Each scene shows the same named points in several views. A view is turned or mirrored, shifted and resized as a whole, has a little noise and may leave points out.

Scene 1
View 1
j695: 22	40	7	-31	32	21	-12	24	48	-14	30	34	-12	-9
j433: -3	20	-10	-11	4	8	1	-18	10	2	27	-1	-28	-6
j559: -26	12	-17	-13	6	-7	14	-35	-3	24	31	-17	-24	4
j840: -16	35	-3	-26	28	-5	3	21	40	10	35	23	4	15
j454: -9	22	-6	-5	7	-7	-5	7	23	4	17	10	-22	4
j978: -42	15	-18	-3	-17	-14	6	-13	5	12	28	1	-14	22
j197: 6	5	-17	10	-1	-10	1	-37	-15	7	0	-31	-60	-28
j939: 17	35	2	-34	36	19	-2	9	38	-3	36	18	-15	-11
j455: -1	21	-7	-7	4	2	-6	3	19	-5	16	9	-29	-4
j890: 0	17	-16	-1	-9	11	-2	-30	-2	-4	18	-7	-41	-14
j144: -38	10	-25	0	-37	5	9	-39	-12	3	38	-5	-20	19
j507: -5	17	-12	2	-12	2	-6	-10	9	-7	13	4	-34	0
j174: 4	18	-15	-19	3	20	8	-43	-4	3	38	-6	-33	-15
j463: 5	29	-2	-22	22	8	-5	8	34	-1	24	18	-14	-1
j694: -18	21	-9	-18	13	-3	6	-9	17	15	30	2	-15	4
j207: -23	12	-15	13	-34	-3	-11	-2	2	-12	9	6	-33	15
j460: 11	32	1	-31	41	4	2	6	35	8	31	12	-19	-12
View 2
j694: -28	-23	24	-10	-4	-7	8	1	-11	6	6	-5	-9	26
j460: -25	-25	26	-28	4	-6	-1	18	6	13	-10	-30	11	23
j454: -20	-30	14	-15	-16	-8	3	6	-5	-5	-6	-6	-1	38
j455: -15	-27	9	-19	-22	-12	9	5	-7	-7	-7	-10	-1	27
j890: -14	-16	14	-27	-27	-20	4	7	-5	-3	4	-4	-12	14
j695: -25	-38	9	-27	2	-4	9	20	1	8	-31	-46	29	29
j144: -22	-23	11	-4	-22	-12	33	-23	-39	-9	21	19	-36	11
j507: -15	-25	1	-18	-33	-16	15	0	-14	-12	-2	-2	-9	25
j978: -25	-28	19	2	-13	-4	15	-16	-22	-11	13	19	-25	35
j207: -10	-32	0	-6	-39	-10	20	-11	-22	-28	-3	14	-15	37
j463: -26	-31	16	-22	-2	-5	5	14	-2	4	-14	-24	13	31
j559: -28	-15	33	-10	0	-9	-1	-3	-6	7	20	8	-22	24
j840: -36	-34	27	-8	16	9	4	4	0	5	-9	-19	12	48
View 3
j507: 2	5	-5	-22	-17	-20	20	-2	-42	-18	-24	-9	-6	-12
j460: 8	2	32	-35	9	6	23	23	-29	-41	-15	-12	-30	-17
j174: -6	3	5	-32	-25	14	6	-27	-29	-29	-23	-7	-33	-13
j144: -41	8	-14	-14	-27	-4	4	-24	-31	-7	-23	-2	7	4
j890: 7	5	4	-29	-11	-8	25	-16	-35	-20	-18	-7	-20	-11
j695: 15	-9	22	-35	3	-3	14	51	-38	-54	-30	-27	-32	-25
j454: 1	7	13	-29	0	-15	26	18	-38	-24	-15	-10	-4	-13
j207: -10	8	-19	-17	-21	-35	22	0	-45	-6	-25	-10	13	-8
j455: 4	4	5	-26	-9	-14	21	7	-38	-25	-21	-11	-13	-15
j939: 8	-4	26	-36	5	8	18	33	-34	-50	-23	-21	-35	-21
j463: 5	0	17	-29	3	-8	21	26	-36	-37	-23	-17	-18	-16
j978: -34	13	0	-16	-9	-12	22	-3	-33	-6	-15	-4	15	0
j559: -23	14	21	-29	0	6	23	-10	-25	-15	-4	3	-7	-2
j197: 22	13	-2	-33	-24	-14	31	-52	-33	-3	-10	8	-22	-10
j694: -16	8	19	-27	-1	-1	21	5	-30	-24	-14	-7	-9	-8
j840: -16	3	33	-26	17	-4	23	45	-31	-35	-15	-14	-7	-12
j433: -2	4	-8	-25	-24	-10	18	-15	-37	-18	-27	-9	-15	-10
View 4
j694: -10	-15	17	-1	-9	28	17	14	12	7	17	-17	-4	6
j978: -7	-6	21	-6	-8	16	40	19	-7	27	21	-32	6	2
j433: -3	-1	-1	-2	-5	17	22	11	22	0	22	-10	2	12
j460: -24	-27	6	6	-9	34	-5	13	36	-13	7	3	-5	6
j840: -35	-34	25	1	-9	41	7	18	22	-1	-8	-23	3	-1
j144: 13	14	13	-13	-11	7	47	13	-2	22	37	-44	8	18
j890: -2	-3	-7	3	-3	12	23	9	16	4	26	3	1	6
j939: -25	-24	2	0	-6	36	-5	12	47	-19	2	-6	4	7
j463: -27	-20	4	1	-5	29	10	14	32	-10	3	-12	8	2
j197: 20	9	-18	9	3	-1	33	6	0	14	47	27	-8	9
j559: 0	-14	22	-1	-10	26	16	13	1	20	26	-14	-14	4
j454: -23	-18	2	6	-3	20	23	13	12	5	7	-8	9	-3
j174: 14	10	-5	-6	-10	18	16	5	30	-2	42	-9	-7	22
j695: -40	-26	-5	2	-2	36	0	14	50	-27	-7	-8	14	4

Which points are out of place in each view (at most two, in the order of its rows)? Write - if all are in place.
view 1 | j559, j890
view 2 | -
view 3 | j433
view 4 | -
